Each row is a point on a tangle of strands that fork, close into loops and nearly touch. The rows are in no order.
Two points are linked if the straight distance between their rows is under 127. Some points are linked to none.
Z_501: [ 13 -48  23  24  13 -19 -55 -37  58  -3  69 -20  10   7 -25 -18   9  37
 -45 -65 -36 -23   1  -9]
Z_429: [ -5   8  18 -18  35 -23 -40  46  37 -51  11  35   1  51  22  38 -15  20
  68 -23  35  10   2 -32]
Z_12: [-49 -11  18 -17  61 -39 -16 -33  -1 -50 -35  40 -31  -8  49  22  30  17
  36   2   8  -9  41  -6]
Z_599: [-25  -3  29 -12  42 -22 -11 -43  11 -57 -12  54 -50  20  50  37  38  19
  77 -15   9 -14   4 -16]
Z_780: [ 19  15   9 -33   7  19  41 -41  30 -36  13  12  -6 -19  33 -13  26  -3
 -13  35 -21   7  54  32]
Z_299: [  1 -27 -11   7 -64 -11  28 -25 -30 -14 -15  51 -19 -14 -70 -19  16  23
  42  19 -38  29   4 -20]
Z_89: [ -4   3  29 -10  38 -15 -38  73  43 -50   5  34  24  30 -31   5 -17  41
  42 -20  -2  -6  35   5]
Z_116: [-24 -49 -11  43  18  39  -4 -56   9  23  -7 -34  40 -33 -26 -57 -15  33
 -69  -1  -5 -56  32  32]
Z_215: [-36 -69 -29  23  11  55  33  11  -8 -32 -44   1  19  24 -23 -61 -15  35
  39 -16  66 -63 -11   3]
Z_723: [ 16 -55 -28  18   1 -65   2 -23  42   3   7 -45  11 -21 -35 -13   8 -24
 -57 -21 -17   6 -31 -14]
Z_761: [ -9 -25 -21   4 -30 -22 -16 -14 -48 -24  -4  36 -28  17 -13  27  -8  15
  75 -14  13  22 -53 -54]
Z_80: [ 27   7   7  17 -58   9 -27 -15 -18 -22  32  55 -39  29 -32  20  -3  20
  79  -6 -36  18 -60 -33]
Z_467: [ 48  13  -9 -33 -35  15  66  53  35   2   2  11 -26   6 -70  17 -22 -36
 -11  14 -12  34 -13  -1]
Z_994: [  3  55  35 -12   5  -3 -56  44 -18  29  24 -25   5  -8  52  52 -25   4
  -6  -7  17  13  -3 -20]
Z_672: [-33 -49 -24 -12  32  39  48 -14  30 -48 -41  -4   8   0 -36 -36   2  -1
   0 -14  41 -67 -21   9]
Z_166: [-21 -35 -12 -23  51   7  -7  -8  12 -56 -15 -15  39 -20  27 -21 -24  34
  -5  22  21 -10  67  26]
Z_562: [ 23 -44   7  -3  11  -8  -5 -44  64  14  38 -27   9  11 -36 -20  13  -5
 -58 -48 -25 -37 -32  -7]
Z_878: [-41 -67   4  30  66  -1 -44 -15  17  -2 -30 -33  13   3  -7 -19 -10  30
 -23 -51   3 -85 -24   9]
Z_526: [  2  24  55  10  15  -8 -37  79  19 -10  -5  32  28  -9 -48 -18 -13  49
  16   0 -37 -10  62  26]
Z_588: [ 29   2   4   1 -28   7 -17  -5   1   7  33  11  10  11   0 -16 -18  23
  19  16 -17  26  26 -16]
Z_261: [  2  -9  -6 -20   9  14  29 -18  23 -43  10 -12  34 -23  -2 -37 -10  24
 -33  52   1  28  85  34]
Z_585: [ 18 -30 -16  18 -19 -78 -24  -5  18   7  23 -18   3 -13 -45 -12  -8   5
 -54 -12 -53  33 -12 -27]
Z_312: [ 38  28  23 -40 -39  71  69 -43  13  29  18  28 -39  -7   7  -4  39 -45
  24  10 -28 -11  -9  19]
Z_156: [-44 -12 -48   6 -24 -16   8  32 -87  25 -43 -29  11 -16  -1 -12 -37  -8
  -6  45  64  32 -10   1]
Z_830: [ 40  65  -5  62 -29 -23 -28  -4  56   4  66  -3  19   7 -19  -2  -8   7
 -37   0 -85  53  12   8]
Z_813: [ -8  27 -12 -32  -7 -28  45  35 -22 -30 -41  13 -12 -15 -20   5  -1 -21
  21  46  17  55  25  13]
Z_204: [ 70  84  20  46 -54  60  -9 -10  -2  20  42  25  15  27  -6  25   1 -11
  26  24 -47  27 -25  19]
Z_453: [ 30  -5   8 -29 -22  69  54 -71  24  12  37  16  -3  -7  24 -25  28 -22
  -1  14  -8 -17  36  19]
Z_237: [ -4  -8 -35 -64 -11  56  96  17 -10  -8 -32  -4  -4  -9  -4 -20  20 -48
 -16  25  56   7   3  23]
Z_210: [-14  30  -5 -53  22 -11  13  -9   7 -17 -25   3 -26   8  64  53  14 -51
  22   4  45  16 -30 -18]
Z_970: [  3   6  46  -7 -16  58  32   8  -8   2  -2  51  12 -16 -23 -41  16  37
  36  24 -20 -20  75  37]
Z_32: [-45 -28  11 -12  -1  36  26  -5 -73  27 -29  24  -6 -22   6 -16   9  23
  21   3  28 -43  25  14]
Z_420: [ 11  19  24  39 -30   1 -25 -45   5  59  70 -10 -17 -22  32  -8   8  16
 -45 -31 -46  -5  17 -19]
Z_708: [ 64  73   6  44 -74  39 -18   4  30  15  71   8  21  37 -14   3 -38   4
 -11  34 -57  48  19   6]
Z_901: [ 29 -16   3  15 -28 -36 -45  62   0  59  41 -51  22   4 -34  14 -40  -9
 -47 -33  -1  10 -49 -35]
Z_825: [-33 -35 -47  -3  -3 -19   6   8 -33 -40 -35  10  -8  32  16  16 -13  -7
  66  -5  70   0 -40 -49]
Z_414: [-17  13 -15  -3 -40 -29  42  24 -52 -33 -34  38 -35  -6 -55   5   9   2
  41  50 -13  48  -3 -12]
Z_452: [ 25  54  36  53   0  10 -26  43  22   7  10  35  31   2 -34 -12  22  28
   6 -15 -76   1  21  35]
Z_120: [ -3  56  -1 -42  10 -38  40  45  28 -46 -44  -5 -10   2   4  31   5 -46
  -2  59   8  49  12  16]
Z_81: [ 13  16  -6 -57 -16  20  22   8 -14  16 -13 -12 -15   3  28  31  -5 -62
  13  -2  40   5 -56 -33]
Z_995: [ -3 -18 -41  -6 -39 -30  19  10 -47  21 -24 -38   6 -11 -30  -9 -29 -35
 -24  33  37  33 -24 -11]
Z_992: [  6  53  36 -11  22   2   7 -26  -1 -34 -17  48 -39  25  28  37  63 -20
  73 -13 -24 -13 -36  13]
Z_792: [ 11   6 -32   3 -14 -29  11 -49  -8  16  33 -57   8 -39  44  -5  -5 -12
 -63  35  -6  39  17  -7]
Z_346: [ -4 -20  13  50 -16 -13 -31 -25  -6  82  53 -29  19 -29   3 -28  -9  14
 -74 -44 -30 -28   5 -19]
Z_165: [ 72  38  -3  -5 -32  42  47  28  52  -5  22  24 -11  21 -54  -1 -20 -30
   8  25 -42  34  -5  25]
Z_806: [-18 -31 -21  23 -13  18  30 -11 -26  45 -15 -37  33 -42 -14 -55 -10   5
 -81  18  19  -9  51  44]
Z_581: [-32 -60   0  52  43  -2 -35 -36  -3  13 -13 -39  26 -28  -9 -27 -15  37
 -57 -15 -18 -74  12  24]
Z_313: [ -6 -19 -26  -7  29 -27 -31  16  26  12 -12 -46  -2  31  23  16 -15 -33
   0 -49  55 -11 -82 -28]
Z_243: [  9  58  47   8  14 -34 -35 -35  -9  28  34 -15 -54   0  55  44  40 -10
   5 -20 -25   2 -28   0]
Z_100: [-52 -65 -12  32  66 -36 -52  19   5 -18 -42  -8  15  16   4 -20 -30  28
  10 -44  31 -55 -11  -7]
Z_981: [-54 -36 -21  -5  54 -31   0 -36  -8 -41 -45   0   8 -23  27   5   2  25
  -9   7  18 -18  48  11]
Z_190: [ 46  85  23  25 -46  62  20  22 -31  30  14  39  28   5 -19   2   7   0
  30  47 -44  18  35  43]
Z_484: [-19  48  24 -17  19 -13 -33  38 -15   0  -7  -5  -6 -14  48  36   4   9
  10  24   2  11  33   1]
Z_326: [-28 -21 -24 -18  24  -5 -33  24  -3 -50 -20  16  -3  41  49  32 -21   0
  64 -12  89   0 -19 -52]
Z_963: [-15 -10 -41  27  13 -18   0 -18  -1  16  10 -79  29 -43  35 -24 -16  -3
 -95  11   6   6  37  16]
Z_25: [-57 -44 -22  19  58 -15 -52  27  -6  12 -58 -28  10  24  61   1 -47  17
   6 -26  64 -24 -17  -9]
Z_791: [  -7  -62  -10    4  -29   -5   55  -19   17  -26  -15   46  -11  -18
 -114  -27   22   19   -2    0  -41  -12    5    1]
Z_539: [ 38  73  15  36  18 -12   2 -31   5 -23   4  40  -9   9  13  34  84 -20
  32  -3 -67  -3 -20  40]
Z_782: [-11 -43  35  28  25 -12 -66  -2  10   3  38  16   9 -10 -17 -10  -8  65
 -15 -46 -49 -26  32  -3]
Z_137: [-28 -50 -21   1   5   8  15 -33 -64  18 -38  -5 -10  -9  14 -25  10  -5
  13 -10  31 -30 -24  -3]
Z_395: [ 15  -7  -1  19 -22 -79 -58  40  -5  16  19 -23   7  -2 -47  14 -28  22
 -23  -1 -19  38 -26 -39]
Z_34: [  2  22   5 -33  19 -22 -61  31  22  20  35 -45   3  35  41  52 -24 -18
   1 -33  50  13 -62 -35]
Z_321: [-43 -43 -56  16   7  -9  25 -24 -44 -18 -69 -19 -24   4  24 -14   4 -11
  29  -2  59 -20 -43 -21]
Z_965: [-27 -16  45 -26  13  49   9  37 -29  15 -25  41   4 -19 -17 -15  19  26
  19  -3   9 -49  56   3]
Z_419: [ 23  29  26 -11 -44  56  52   3 -17   9   3  44   9  -1 -23 -39   7  11
  13  62 -21  28  67  52]
Z_840: [  2 -45 -25  -3  25 -71 -17  -4  30  -1 -19 -46 -11  18 -10  11   4 -37
 -30 -49  15 -12 -78 -20]
Z_549: [-37  -2 -28 -12  50  -4 -57   8 -14  14 -26 -38  13  13 100  28 -27  -7
   0 -11  60  -2   8 -10]
Z_241: [-29 -27 -27 -49  18  32  84   5  30 -30 -47 -13   0 -13 -45 -21  16 -38
 -29  -2  39 -47 -14  20]
Z_563: [ 11  20  43  10  26   8 -42 -45  -7  45  53  -9 -31  -7  68  17  28  20
  -7 -37 -23 -15   6   0]
Z_514: [ 21   7  13  -6 -31  14 -32  58  -3  85  49 -55  34   4   4   6 -46 -22
 -51 -22  13   2 -33 -23]
Z_84: [ 18  20  15  28 -60  26   4 -24 -39  -6  -3  70 -38  16 -40   2  24   8
  82   8 -54  11 -37  -9]
Z_658: [ 29  89  35  31  15 -21 -12 -22  -3  24  23   1 -25  -4  34  38  65 -29
  -3 -10 -60  11 -34  25]
Z_412: [-13  22 -12 -72  -9  48  53  45 -26  24 -28 -12   5  -1  18  -1  -3 -59
 -14   5  60   5  -6   1]
Z_39: [-47  29  -9 -43  34 -22 -25   1 -29   1 -34  -5 -11   6  95  49   1 -12
   4  21  56  15  13 -17]
Z_72: [ 23 -28 -38  -4 -54   6  43  44 -15  14   5  -6  10   9 -79 -13 -48 -16
 -28  25  17  38 -17 -15]
Z_910: [ 28  32  -2 -22 -12 -13  26 -72  -4  20  34 -33 -26 -36  69   8  25 -28
 -36  30 -17  29  -7  -9]
Z_511: [ 65  44  24  13   4  44  20  46  57 -20  12  29  28  27 -44  -1   9  -7
  15   1 -53   7  20  50]

A fork is a point with three links, a tip a point with one. Leave the first point through the second and follow the links. Name the first fork or tip that comes.
Z_910 / Z_792 => Z_39
Z_419 / Z_970 => Z_825
Z_312 / Z_453 => Z_346
Z_825 / Z_321 => Z_830
Z_89 / Z_526 => Z_156
Z_484 / Z_994 => Z_723
Z_549 / Z_25 => Z_910
Z_599 / Z_12 => Z_312
Z_210 / Z_81 => Z_215

A piece is all that can be reached along the links. How many separate loops has the piece of each point below (a circle has one, a figure eight two, a Y none), and how many tips (points with one link)?
Z_965 => loops 0, tips 4
Z_672 => loops 0, tips 4
Z_599 => loops 0, tips 2
